The views of a scene show one set of named points, each view turned or mirrored, shifted and resized as a whole, with a little noise and some points left out.
In the rows, zero is written as 128.

Scene 1
View 1
zema: [207 125 172 131 144 112 104 143 154 135 139 131 136 139 158 110 177 182
 167  87 117 107  99 220 126 132  94 142  66 111 148  93 103 103 111]
bip: [119 154 143 107 131 122 134 105 140 119 118 135 127 134 133 117 120  90
 139 115 152 156 133 141 158  92 123 135  99 125 130 139 147 143 152]
pefu: [157 148 156 129 116 123 122 150 154 142 144 119 130 150 155 118 136 136
 152 118 138 131 121 180 126 134 103 115  63 128 158 136 131 136 124]
vig: [126 130 128 127 125 118 150 115 149 129 138 139 115 150 148 110 126 105
 160 107 158 144 126 139 156  91 112 123  91 136 142 132 138 130 143]
Reg: [123 159 138 101 114 137 141 116 151 106 115 142 131 146 150 118 116 107
 141 108 141 134 136 147 153 102 121 129  98 128 133 143 151 147 141]
dif: [151 147 153 117 128 122 124 125 148 123 127 134 133 141 149 116 140 132
 150 101 136 131 122 173 142 115 107 132  83 120 139 127 131 131 130]
Muro: [115 155 126  92 105 145 160 120 161 122 151 150 144 178 173  99 124 129
 180 104 150 107 149 119 158 111  97 114  91 124 134 126 114 125 117]
Zit: [143 105 122 143 119 109 154 118 152 141 156 130 113 119 139  98 146 118
 168  90 151 128 123 142 164 110  94 115  85 129 131 125 110  97 137]
Taruk: [132 142 115 120  80 147 159 146 171 110 141 145 126 167 181 111 109 136
 161  94 134  97 138 150 144 128  93 100  79 144 147 152 139 143 115]
zeded: [184  91 133 145 135 108 136 121 154 113 127 140 107 114 145 106 159 143
 156  69 128 119 102 194 156 102 106 136  90 133 132 111 123 100 139]
dunip: [147 113 143 158 141  96 120 115 139 125 131 128 106 109 129 115 147 118
 144  83 140 150 107 173 149 105  94 126  84 124 131 131 133 118 134]
kulud: [183 118 136 135 101 131 145 158 169 129 140 127 121 152 170 110 134 152
 159 101 129 105 113 197 134 130 109 117  66 147 163 127 133 128 132]
Vovi: [112 177 157  84 146 125 130  99 131 126 111 135 144 146 129 119 123  87
 142 132 157 165 137 133 158  86 134 147 103 114 129 128 142 144 153]
Nas: [149 173 167  92 108 136 123 147 146 184 171  95 168 127 129 108 140 114
 158 154 155 137 148 138 146 159 116 120  59 107 145 130  93 117 139]
vetim: [117 175 157  96 121 132 121 116 143 131 134 126 150 128 133 115 130 106
 141 116 142 142 142 136 152 130 105 125  85 107 125 143 124 137 128]
Nim: [141 144 158 135 150 106 116 117 141 122 133 146 121 162 157 118 146 139
 161  94 142 141 111 171 133  98  94 130  84 117 142 115 131 132 113]
Zodin: [124 168 148  95 122 136 140 127 152 124 143 151 146 193 178 109 130 138
 175 112 147 119 136 139 141 107 102 124  84 121 146 119 121 138 109]
Sikad: [206 130 173 122 140 114 123 159 152 175 163 109 141 153 149 110 169 155
 177 134 147 128 106 198 128 127 120 139  53 124 170  92  96 100 142]
kifu: [175 137 152 116 114 130 127 139 154 138 134 112 136 114 135 112 141 127
 141 113 130 127 123 183 146 135 120 131  72 126 142 129 124 119 147]
subir: [137 140 124 113  87 143 156 140 166 137 159 129 138 145 161 100 124 129
 168 106 143 106 143 135 154 139  96 103  74 131 141 140 112 120 122]
Pagun: [113 123 140 189 130  86 122 128 142 142 154 126  89 142 148 122 131 115
 151  97 154 163 106 159 125 112  70  92  66 134 153 153 144 146 109]
View 2
Zodin: [114 147 189  88 165 139 149 104  93 151 135  97 109 131 124 156 110 127
 107 121 141 152 143 163 139  92 143 111 128  98 127 178 127  98 141]
vig: [100 123 168  69 143 142 141 122 117 135 127 144 118 126 156 136 140 107
 162 117 149 133 166 169 161 120 140 104 147 128 144 157 119 106 136]
Reg: [122 123 187  90 148 108 132 122 104 130 132 132 104 118 135 140 140 104
 163  99 144 120 148 156 135 109 109 105 144 119 122 168 111 104 120]
Pagun: [107 132 122  46 130 190 151  94  97  82 100 129  86 141 162 128 153  93
 136 127 147 119 177 176 171 134 195 106 156 153 105 137 116  96 122]
dunip: [116  95 131  77 115 136 150 114 123 116 111 144 131 131 155 124 138  83
 153 153 131 110 195 162 155 125 169  91 167 149 101 142 107 121 118]
zeded: [112  97 131  87 120 125 148 135 142 147 102 141 162 126 153 135 130  91
 134 175 101 113 195 152 165 114 170  68 144 141 110 158 103 141 145]
subir: [116 130 143  88 131 163 157 146  75 128 123 106 124 143 140 143 119 125
 131 122 161 146 137 147 175  98 125  80 127 110 124 214 128 106 137]
vetim: [130 102 176  97 126 124 156 117  78 122 152 117 110 143 126 127 113 101
 153 117 176 128 157 159 131 100 120 114 171 116 111 174 123  93 100]
kulud: [115 151 115  99 136 172 155 129 104 123  91 123 138 137 136 139 145 123
 117 138  91 137 162 127 153  99 129  63 142 116  98 186  92 135 165]
Taruk: [123 148 155  85 155 153 139 137  83 123  96 102  98 124 138 159 146 123
 123 106 136 131 125 140 169 103 126  73  99 118 116 211 120 106 148]
Nas: [112 124 139 111 106 179 187 124  53 119 171 116 139 179 119 105  83 126
 142 124 179 171 164 149 132  79 101 114 205  89 117 195 124 102 120]
Muro: [110 133 186  81 159 135 146 134  91 158 136 100 117 128 136 159 107 127
 121 121 163 152 133 161 169  94 136  98 110 104 146 203 139  96 138]
Nim: [116 124 161  81 147 135 148  89 118 134 119 119 118 129 134 142 122 100
 109 146 117 125 181 168 135 111 178 108 155 127 104 139 112 112 131]
kifu: [121 116 129 112 112 147 164 131  96 122 127 135 147 150 130 118 126 107
 148 138 124 130 175 136 134  97 113  82 179 116  98 179  94 129 131]
Vovi: [113 114 212  90 146  98 140 104 110 143 169 148 110 125 133 124 123 102
 179 100 165 130 169 176 112 111 110 139 182 113 138 142 118  96 106]
View 3
dunip: [ 89 113 145 118 132 147 149 108 150 156 109 125  61  75 142 133  88 126
  98 116 122 137 165 109 129 126 100 128 122 117 129 113 153 146 132]
Nas: [106  62  99 114 156 186 103 142 113 105  71 106  82 120 171  74  92 124
 163 109 145 108 157 143 202  92 154 115  89  91 113 132 156 107 102]
subir: [132  72 123 141 105 159 121 135 146 125  69 106  88 143 135 134 109 127
 142 122 123 115 131 149 163 129 159 111  96 134 136 129 134 143 102]
bip: [106 103 144 126 136 174 128 109 124 170  92 105  78  67 125 127 112 123
 119  76  95 129 135 144 164  99 109 118 135 125 128 133 168 166 113]
Zit: [119  99 143 144 136 144 159 121 152 142  71 118  60 103 139 141  98 128
 107 105 134 127 172 131 144 143 122 118  98 140 139 136 134 129 117]
vig: [119 112 138 135 131 162 142 121 136 158  91 123  84  87 132 145 113 118
 121  82  99 125 138 154 159 123 115 119 107 140 126 142 154 156 114]
Reg: [112  91 139 129 112 177 108 113 127 162  94 101  90  89 116 133 118 125
 130  89  90 128 107 153 167  96 122 115 134 128 130 128 161 176 110]
Muro: [132  96 137 130  97 165 113 127 132 121  65  90  78 136 106 138 134 117
 138 104  95 124 114 182 174 127 147 106  89 152 137 153 139 145 113]
zema: [ 76 103 159 108 111 136 106 120 153  85 117 126  40 106 132  99  62 127
 104 157 159 166 108 106 135 108 112 147  57 107 108  86 112 107 164]
kulud: [119  82 138 142 103 140 115 137 164 125 113 147  94 118 142 139  75 127
 122 130 142 140  87 125 136 115 133 141  76 128 110  97 116 147 126]
Taruk: [134  80 129 139  73 155 110 134 158 139  90 116 106 144 121 162 115 126
 143 125 101 120  92 156 147 129 156 114 101 142 135 121 131 171 105]
dif: [ 97 100 143 117 119 159 113 116 134 135 104 110  70  97 128 119  97 124
 122 113 115 139 118 133 155 104 119 127 107 117 119 114 147 145 130]
zeded: [100 102 172 143 124 131 145 110 160 139  98 130  48  79 125 133  75 133
  80 115 147 158 132 102 122 122 101 139  96 137 132 102 118 138 143]
pefu: [ 93  92 122 109 119 163 110 128 143 128 119 131  85 110 151 117  87 122
 138 130 126 129 120 128 152 105 128 132  95 100 106 105 145 140 129]
Zodin: [108 113 135 103  97 167 103 119 129 109  91  97  72 126 111 125 127 112
 141 117  90 132 111 180 173 115 132 113  80 133 121 145 147 137 128]
Pagun: [ 89 136 109  94 115 149 158 122 162 161 134 151  89 102 166 166 100 111
 133 134  96 108 174 130 123 149 112 126 109 111 113 128 166 155 122]
vetim: [ 97  85 125 107 127 182 105 113 119 140  85  80  75 102 131 104 117 125
 144 107 103 119 146 145 178  97 133 106 131 105 130 129 172 149 110]
Sikad: [ 99  98 132 117 153 151 114 140 134  84 109 153  61 101 165  88  61 119
 124 121 164 147 118 129 166 100 118 146  36 105  91 110 115  88 146]
Nim: [ 85 132 146  96 110 153 123 111 140 130 120 118  60  91 124 132 106 113
 115 122 101 143 126 145 142 119 102 128  91 121 114 123 151 140 146]
View 4
bip: [161 130 154 165 163 116 143 116 108 119 180 112 138 109 136 126 134 182
  91 109 123 122 134 118 125 128  99 155 129 125 135 128 152  99 131]
zema: [149 183 123 126  79 110  87 143  91 103 112 100  78 123 142 148  62 125
 124  96 142 148 164 167 160  85  77  98 121  95 117 135 139 157  99]
Sikad: [162 201 145 131 138 117 105 128  69 113 109  99  66 124 134 155  76 124
  98 113 148 116 152 169 153  83  59 109 103  80 112  89 143 168 121]
pefu: [151 156 132 128 145 118 136 138 110 130 133  98 102 106 144 132 100 149
 109 126 113 127 154 138 155 122  78 114 114 107 123 110 135 164 142]
Vovi: [178 128 178 176 187 103 146 103 104  96 190 103 125 113 151 131 140 185
  78 128 111 116 115 112 114 131  86 163 106 120 131 132 138  97 113]
Nas: [145 170 164 123 176 106 165 135  89  95 116  87  58 126 121 133 138 138
  78 136 110  95 111 139 175 138  35 106 115  99 128  61 132 138 130]
vetim: [150 129 156 146 156 101 160 130 116  94 163  94 106 120 138 121 145 168
  92 127 102 122 123 117 152 144  74 134 123 129 137 115 134 111 119]
Muro: [125 112 174 143 153 111 176  89 117 107 149 118  91 112 118 118 117 153
 136 137 141 152 120 173 145 165  99 140  97 143 133 111 126 120 142]
Taruk: [117 116 142 118 147 127 170 118 127 152 135 122 120  88 126 111 105 154
 149 134 119 155 141 169 159 171 108 118 118 135 132 120 128 143 159]
kifu: [150 168 137 128 145 120 124 145  89 130 133 105 110 112 133 135 107 153
  98 104 118 116 131 141 156 119  73 110 145  98 130 111 145 123 120]
dif: [154 147 142 143 133 113 130 127 107 116 152 105 112 112 141 131 105 158
 109 113 121 135 143 139 143 122  90 127 120 116 129 130 139 130 121]
Pagun: [138 143  98 153 126 121 158 136 138 123 165  96 129 114 137 114 123 162
  98 109 129 128 204 108 151 100 100 154 109 134 126 100 167 176 194]
dunip: [147 155 116 158 111 120 124 137 110 115 161 107 134 125 129 126 114 165
  96  82 139 125 171 122 143  93  97 146 141 122 132 125 171 122 143]
vig: [145 136 147 159 158 125 153 104 106 125 167 116 128 112 127 125 121 168
 103 112 143 126 146 141 128 127 104 158 117 127 132 111 156 121 159]
zeded: [137 166 121 144  95 127 101 130  92 131 140 124 129 120 121 133  85 152
 118  70 163 140 164 161 141  95 105 129 149 113 132 134 170 112 126]
kulud: [136 162 128 116 136 134 125 135  97 159 118 119 114  95 133 132  78 143
 134 114 132 142 154 172 155 126  96 103 128 103 121 117 141 158 145]
Nim: [156 142 135 158 116 107 126 117 119  99 161 102 108 118 149 131  97 158
 113 113 133 146 170 138 133 101  97 146  98 123 123 135 142 150 131]
Zodin: [144 122 168 144 150 106 159  94 119 102 151 108  89 106 142 125 106 149
 131 146 129 154 132 163 137 148  95 137  80 131 126 124 119 145 131]
Zit: [121 152 135 149 125 122 152 117  98 116 145 119 113 131 104 123 125 151
 104  87 165 123 152 153 150 117  94 144 136 129 136  92 170 111 160]
View 5
Nas: [131 145  95 109  67  90  41 100 148 101 175 115  66 189  66 115 135  76
  83 149 125 145 106 141 140 129  97 133 122  90 151 146 153 126 159]
Reg: [130 154  76 156 118 140  88 132 121 143 169  96  75 136 114 157  98 115
 116 140  70 138 133 127 138 161 127 164 143 126 130 149 103 125 148]
dunip: [155 132 106 122 125 128 117 145 155 133 171  85  65 137  71 138 132 131
 137 116  80 119 124 100 137 166  96 191 196 149 133 152 177 119 152]
kifu: [135 131  97 105  92 103  93 131 143  95 174 103  69 151  81 124 112  99
 105 127  96 124 118 129 137 171 108 164 188 111 142 134 142 112 130]
pefu: [156 143  94 131 108  80 111 134 142  98 158 114  70 159  89 124 147 108
 104 142 109 128 116 135 132 171 114 149 181 126 144 155 123 122 157]
dif: [135 134  96 131 119 117 107 129 137 125 162 107  77 147 104 132 124 117
 119 126  97 120 123 128 141 177 104 167 169 126 139 143 129 123 153]
Sikad: [136 104  97  87 103  70 102 122 155  74 151 115  79 188  55 109 140 108
  96 116 151  99 117 144 143 205  83 155 191  94 189 134 159 137 174]
vetim: [124 158  97 144  99 135  68 112 139 145 179 111  68 153 104 131 126 100
 116 140  84 145 120 128 147 136 104 153 126 121 119 153 132 118 152]
bip: [132 148  86 150 122 155  81 135 132 151 182  87  69 141  84 164  98 123
 131 128  62 137 143 115 143 161 117 178 152 123 134 150 137 127 155]
Zit: [157 123  78  98 112 118  94 140 145 129 147  58  73 130  75 138 112 134
 113 131 107 117 109  94 128 144 102 181 149 155 154 144 185 128 153]
zema: [127 100 116  83 116  81 148 126 154  91 141 122  88 157 108  88 151 113
 115 101 139  82 102 137 148 213  65 176 218 129 157 126 150 117 149]
Vovi: [114 156  90 167 121 168  56 118 128 168 191 107  69 165  83 166  99 116
 131 128  68 141 156 133 154 163 112 164 129  97 137 150 123 138 175]
Nim: [142 132  99 144 138 119 127 134 144 142 150 108  79 154 101 134 149 134
 134 119 103 110 128 122 145 188  92 171 171 144 143 155 136 135 180]
subir: [154 142  64 114  96  89  85 128 128 115 137  78  79 133 118 129 117 110
  85 156 119 130  96 120 125 135 123 148 122 146 148 145 130 123 140]
kulud: [160 122  72 106 110  69 132 150 132  79 139  92  80 138 102 130 120 114
  90 138 116 108 110 130 123 190 125 164 195 136 160 139 115 123 134]
Muro: [133 140  56 136 117 115  81 120 115 148 128  80  91 137 139 141 109 127
  95 151 122 122 110 126 132 149 115 151  91 148 157 145 110 142 163]
zeded: [143 107  92  90 123 120 134 151 145 114 152  73  79 121  90 130 106 136
 126 103 100  94 116 102 135 193  91 200 210 151 153 128 170 115 132]
Taruk: [162 147  54 138 113  85 117 142 114 114 128  84  82 118 144 140 116 119
  88 163 105 130 102 126 117 154 142 150 137 162 142 150  90 123 133]
Zodin: [133 139  71 150 126 109  97 118 121 145 135 108  92 154 132 135 131 124
 102 144 124 118 121 141 139 173 109 147 115 134 156 150  98 143 179]
Pagun: [199 154  96 154 135  92 128 154 156 130 154  90  54 144  59 146 176 137
 133 144  87 136 120  94 120 148 121 164 180 174 131 185 163 131 183]
vig: [153 140  70 142 126 132  88 143 130 143 158  72  72 140  81 164 108 136
 118 136  88 129 134 109 130 163 121 172 145 139 156 154 141 139 168]
View 6
dif: [107 109 132 135 130 152 134 127 139 129 145 135 135 127 116 124 136 117
 120  87 149 118 131 144 118  99 114 136 111  91 106 143 167 142 130]
Sikad: [109 105 130 126 135 150 114 153 150  70 146 121 126  97  86 123 139 120
 122 123 212 125 143 149 127  96 137 137  79  68  81 169 180  97 147]
Vovi: [108  93 150 154 144 158 136 156 142 156 151 130 102 144 152 146 161 119
 113  72 135 104 128 147 144 100  78 140 144 140 103 166 182 157 113]
subir: [114 131 137 126 125 164 169 105 126 124 163 125 124 108  79 123 106 143
 143 111 164 102 133 140 114 107 120 111 130 115 113 135 153 150 109]
pefu: [105 103 122 128 130 158 124 122 123 117 144 124 132 105  95 125 131 129
 122  97 173 114 119 127 111  96 125 119 110  74 106 159 168 145 134]
zeded: [105 117 130 144 128 131 148 125 157  98 144 149 163 155 100 108 131 107
  98 106 144 147 139 168 117  98 130 126  71  75 111 125 137 127 137]
Nas: [111 124 144 122 142 167 147 161 113 121 166 105  88  97  80 134 150 145
 129 125 198  92 139 145 111  91 131 141 129 123 106 179 206 137 114]
Taruk: [108 113 128 127 114 170 158  76 129 137 155 136 138 100  90 125  90 137
 146  89 144 108 121 125 112 118 112 105 138 100 113 127 128 159 113]
bip: [108  98 141 156 139 149 147 139 139 146 152 135 122 155 132 135 149 120
 101  81 131 119 124 152 133  99  94 123 129 121 115 150 160 162 115]
dunip: [111 113 126 149 143 131 143 135 135 117 136 129 153 166 112 114 154 118
  92  95 145 131 125 153 118  81 119 112  91  80 123 136 163 158 130]
Zit: [120 129 135 147 141 135 173 126 144 102 152 124 139 159  89 116 132 133
 114 121 162 123 138 163 131  89 115 100 103 110 118 127 152 148 114]
Reg: [104  98 139 143 128 161 144 120 137 157 154 139 121 130 128 136 131 123
 118  74 127 111 124 141 124 111  96 129 140 120 113 148 152 163 114]
vig: [112  95 133 154 137 148 146 124 147 127 148 128 128 146 125 134 135 127
 114  87 145 118 125 145 145  99  89 103 127 116 109 146 150 158 116]
Muro: [120 131 142 132 127 168 167  97 149 131 157 132 124 113 111 129 103 137
 164  96 153  95 143 135 134 111  86 120 143 132  98 123 160 141 109]
kifu: [ 97 108 136 131 129 153 138 144 128 119 158 132 122 116  90 124 140 119
 102 106 160 124 129 155 105 103 140 141 101  91 112 161 161 136 127]
Zodin: [117 118 135 128 129 168 137 104 147 130 145 130 127 104 125 132 113 129
 164  83 160  96 137 124 136 106  85 129 137 109  88 136 174 137 122]
Pagun: [118 105 106 144 147 136 134 109 113 113 124 109 159 156 108 118 144 142
 110  94 169 117 107 118 128  68 104  65 112  67 126 140 167 184 129]
zema: [105 129 126 116 125 142 114 127 152  89 135 141 162 110  97 105 135 105
 127 102 176 132 144 146 101  95 145 160  62  43  89 135 179  99 156]
Nim: [114 110 125 138 139 145 123 117 148 116 128 132 155 138 133 119 140 117
 129  81 154 118 130 132 132  87  98 125 104  79  98 133 177 142 138]

In a view up to two points have been moved. Name them for each view, in the order of its rows, or write none.
view 1 | bip
view 2 | zeded
view 3 | pefu, Zodin
view 4 | Nas
view 5 | none
view 6 | vig

Scene 2
View 1
vuse: [ 92  91 115 144 174 132 171  88 111  74  59 139 135  48 117 121  77 114
 109 111 123  80 115 123 137 138 175 128 127 165  55 172 109 148 125]
Mit: [125 145  99 168 187 111 141 100 113 111  89  90 107  86 129 100 134 103
 135 145 112  74  99 138 180 117 188 121 141 161  73 184 123 174 117]
sovi: [116 116  85 164 181 113 149  74 110 104  68 110 121  68 120 104 114 117
 126 135 134  95  96 125 161 119 176 129 159 165  78 182 123 182 124]
peve: [128 166  98 178 178 117 134 124 106 123 109 108  97  92 139 103 127 106
 133 135 112  80  95 119 176  98 200 113 123 166  77 177 129 160 130]
povo: [ 90 116  88 162 146 116 162  91 101 114  73 184  91  57 122 124  87 161
 107 136 146 136  99  97 155 127 178 106 145 161  94 178 129 145 144]
tapu: [ 98  96 106 133 123 105 155  90  73  77 128 101 101  93  93 118 124 103
 156 119 160 102 114  95 155  95 147 150 131 156 127 168 128 124 131]
Mef: [147 150 100 178 194 147 168 175 127 121  95  99  89 105 146 117 106 144
 128 154 112  67 150  88 167 131 176  88 145 175  36 123 108 144 131]
Barob: [ 88 129 121 150 148 105 161 103  98 108  96 163  86  66 123 124 112 127
 112 148 109  98 103 140 177 129 186 106 108 144  87 194 127 128 118]
sisum: [106 118  78 145 111  98 166  61  99 132  96 183  64  98 109 133 108 169
 116 161 176 174  93  89 170 138 149 116 165 151 128 182 149 145 148]
nifir: [106 103 111 139 150 123 164  92  99  79  95 111 114  84 109 122  97 106
 129 116 141  84 119 108 146 123 158 140 130 161  81 166 118 138 131]
mera: [125 134 110 146 134 120 161 130  92 100 141 103  83 121 114 125 118 116
 148 133 147  92 131  83 164 110 154 126 125 161 101 145 127 117 138]
Nomu: [ 96 111 108 134 126 112 160  71  89  90 108 151 102  85 106 133  93 117
 126 113 155 118 103  99 147 120 161 139 123 158 106 179 133 127 144]
Mul: [130 141  92 153 152 116 148  86 108 112 106 114  96 110 118 120 112 116
 131 133 149 108  96 100 156 120 166 133 144 165  94 171 134 156 142]
Nif: [ 94 111 112 162 167 128 165 158  94  91  94 120  97  54 125 111 114 130
 131 137 115  72 139 105 171 109 176 100 125 162  72 145 108 126 116]
Livan: [110 123  88 147 137  90 158  70  99 121  98 132  73  98 107 113 139 142
 133 174 151 135  99 124 187 132 152 120 160 147 118 189 140 159 119]
Bop: [ 96  93 101 133 111 101 179 100  82  99 112 135  65  97  99 127 135 153
 140 177 159 133 131 102 179 132 127 114 155 143 124 159 132 115 116]
Rozok: [111 153 101 168 163 112 145 115 103 124 103 136  87  85 131 115 122 126
 123 147 120 102  98 124 179 115 190 109 127 158  84 180 128 148 132]
Nit: [142 155 118 140 143 112 160  96 108 109 137  85  87 144 119 125 134  92
 140 147 130  82 115 120 171 124 156 137 120 156  87 173 135 132 134]
View 2
Nif: [154  85 153 132 138 147 107 163 125 107 116 153  98 111 132 134 137 141
 130  97 106 127 132 145 126 155 135  92 158  89 138 102 103 134 144]
Mit: [132  95 127 126 139 142 127 171 156  97 148 121 123  96 105 145 152 106
 108  90 132 111 150 119 150 144 117 104 126  84 102 137 126 113 116]
tapu: [104 103 135 163 152 171  68 122 120 107  83 120 107 120 143 152 150 113
 119 107 132 137 100 119 118 146 173  92  97  97 134 146 143 111 122]
Barob: [121 119 151 132 135 147 134 179 119 119 119 141 133 118 121 143 140  86
 110  77 122 119 156 114 114 153 127  92 126 131 154 111 111 131 146]
povo: [114  98 144 134 118 118 145 144 131 107  92 122 129 167 134 140 132  91
 114 101 137 119 120 128 113 135 112  98 135 137 176 102 116 140 137]
Bop: [ 94 107 178 157 149 148  92 149 149 126  86 147 109 130  99 109 129  89
 125 111 130 117  76 142  95 163 147  97 115 144 156 129 151 128 148]
Mul: [ 97  96 133 134 124 150 116 139 147  93 126 116 127 130 124 135 148  92
 105 100 141 129 122 130 130 128 149  98 122 102 134 136 145 111 111]
Rozok: [128 107 133 131 127 145 132 171 138 100 135 126 136 125 113 144 156  86
 111  88 131 113 150 119 130 141 121  95 136 109 134 121 121 131 132]
Mef: [133  64 161  97 111 135 121 161 159  79 162 157 102 107 120 110 124 149
 118  94 107 137 130 177 143 140 143  98 186  70 124  98 115 119 118]
Nit: [ 87 107 151 131 136 178  92 160 145  98 152 137 126  88 109 128 145  94
 103  85 130 137 134 131 123 142 177  94 119  96 110 147 154 100 112]
sovi: [135  90 117 130 139 117 136 154 155 101 115 105 119 117 124 157 145 111
 111 100 138 106 132 116 151 140 100 108 122  93 124 125 112 120 114]
peve: [139  95 127 124 119 159 123 168 144  85 158 126 130 114 116 139 170  95
 111  88 129 120 159 127 140 137 131  93 153  81 113 128 127 124 126]
Livan: [ 97 109 150 146 141 136 121 159 164 113 109 122 130 132  88 122 143  67
 110 105 145 102 100 128 114 148 121 104 107 137 140 141 154 123 132]
sisum: [ 74 109 155 144 121 128 133 134 154 111  86 117 138 177 110 113 134  53
 111 112 154 113  84 134  96 133 126 100 118 163 184 124 157 134 134]
vuse: [121  94 131 118 144 121 132 151 119 113  93 123 111 110 160 173 107 140
 107  83 121 135 146 112 134 145 126 100 111 101 159 105  83 113 111]
nifir: [108  99 138 136 144 150 101 143 124 109 102 124 114 109 145 156 127 126
 110  91 126 139 129 118 127 142 154  96 111  98 138 126 116 109 115]
Nomu: [ 90 109 139 147 134 157 109 135 112 109  88 117 132 140 148 150 138  93
 110  95 138 139 120 113 108 135 157  89 106 125 165 125 128 121 124]
View 3
mera: [109  83 114 129 134 166  99 107  86 105 138 160 103 139 168 119 142  44
  99 161 102 122 144 137 146 128  96 141 133 163  88 107 125 127 118]
vuse: [163  99 106 188  77 209 142 120  72 125 127 175  56  81  96 155  81  80
 148 127 135 104  80  92 162  93 126 176 157 117 112 142 145  86 175]
Barob: [191  83 101 197 111 165 133 104  95  80 127 160  99 128 103 145 106  53
 147 139 160  89 120  85 119 122  89 110 135 135  96 143 108 111 165]
Nif: [161  93  96 170 112 162  91 151  79 112 132 178  64 111 145  99 125  15
 105 137 123 113 104 109 122  99 101 147 163 114  93 149 135 117 175]
sisum: [141  52 139 193 125 175 123 144 107 127 138 120 200 163 108 158  97 131
 107 146 173 106 159  87 153 211  88 120 135 170 140 110 120 104 150]
Bop: [128  66 132 171 112 163 107 155  68 117 131 134 134 175 160 131 132  75
  94 164 154 103 114  89 162 172  75 107 127 190 147 117 128 158 152]
nifir: [134  91 115 162  95 195 131 102  75 116 133 171  72 114 133 152 113  72
 127 140 116 106 101 113 165 104 120 167 142 151 115 114 140 110 145]
Rozok: [189  88 112 176 119 165 121  83 132 100 135 165 114 128 109 133 120  60
 135 127 153  94 130 100 106 127 107 150 143 111  98 127 111 111 159]
sovi: [175 101 127 169  98 190 127  89 130 131 144 169 103 122 113 139 122  94
 133 110 146  97 102 100 130 116 129 203 155 102 136 113 137 120 170]
povo: [165  66 114 207 112 181 123 148 100 126 137 146 146 116  96 144  82  97
 115 128 161 105 139  94 135 165 108 138 158 126 116 137 131  73 172]
Mul: [139  89 128 142 124 185 119  86 121 117 142 153 122 132 128 145 129  93
 126 136 126 109 142 121 142 137 114 174 133 138 110 106 123 111 133]
peve: [183 102 109 146 137 161 110  70 147  99 138 173 102 122 126 115 140  40
 131 123 125 106 142 126  91 106 112 175 144  92  81 122 105 117 146]
tapu: [111  62 127 180 105 177 126  82  74 108 156 175  95 141 168 157 137  62
  80 152 122 109 115 127 160 121 113 141 141 184 138  75 144 131 116]
Nit: [137 105 124  98 128 174 119  59 116  90 130 157  91 149 150 132 158  59
 146 150 106 105 128 124 139 111 103 171 108 150  91 103 106 150 119]
Mef: [154 130 100  87 142 168  65 171 112 130 113 152  86 110 141  66 135  31
 138 136  95 133 129 119 115 110 102 191 143  84  54 173 118 118 182]
View 4
peve: [155 131  98  96 105  62 107 137  95 135 126 114 147 147 135 148 151  98
  83 121 114 131 123 153 101 141  87 139  82 179  99 131 141  85 123]
Bop: [104 150 136 135 144 109  84  89 134 113 125 112 142 146 169 154 117 130
 137 132 123 151 129 118 129  93 117 157  85 106 112 113 114 120 124]
Rozok: [143 133 106 105 106  56 111 123  93 132 130 111 140 151 136 144 139 108
  87 116 104 127 125 132  95 113 102 155  87 155  93 126 143  98 129]
nifir: [133 137 120  96 151  83 109 135 111 114 107 117 144 157 136 149 151 111
  77 106 104 146 126 150 114  89 142 156  94 132  95 147 125 100 117]
tapu: [120 157 124 115 167 105  76 105 152 109  97 126 131 158 135 158 140 126
  76 141 118 166  98 147 111  98 131 134  99 137 103 128 127 106 131]
Mul: [131 132 119  87 125  97  99 140 119 135 118 105 151 160 139 146 156 112
  90 135 107 142 115 130 122 111 118 133  86 155  96 118 131 102 132]
sisum: [ 92 132 138 112 110 113 104 110 124 140 141  90 131 165 158 141 119 135
 120 147 100 139 126  60 112  67 131 158  72 120 108  85 135 128 142]
povo: [126 124 120 105 113  86 116 124 103 134 133 100 121 157 152 136 123 127
  88 111  94 140 146  90  79  72 134 169  75 123 114 105 147 100 117]
Livan: [106 145 125 119 102  83  83 106 121 133 135 101 156 156 156 142 133 126
 119 134 107 131 119 114 122  97 114 156  94 124  92 104 127 123 151]
Barob: [135 138 114 122 127  48 125 106  83 114 129 118 130 151 137 152 126 105
  97 105 105 129 130 125  96  93 114 174  85 143  92 144 135 106 121]
Nomu: [120 136 126 101 158  97 110 121 126 116 110 114 123 163 132 150 135 119
  76 132 102 150 115 109 101  72 145 149  89 139  99 130 134 109 124]
mera: [138 139 120 108 159 114 100 124 130 118 108 122 136 147 150 165 141 109
 110 140 131 160 117 143 129 127 105 127  71 158 113 134 120  98 104]
sovi: [138 135 111  87  98  71  86 146 114 136 123 106 161 154 140 129 159 120
  63 104  94 132 128 151 102 105 130 155 109 129  94 117 138  91 139]
Mit: [147 139 103  94 101  55  94 136  98 131 127 112 169 148 138 141 161 103
  81 106 105 124 122 170 112 134 102 148 104 152  86 133 132  91 137]

In a view up to two points have been moved. Name them for each view, in the order of its rows, or write none.
view 1 | Rozok
view 2 | tapu, sovi
view 3 | Nit
view 4 | nifir
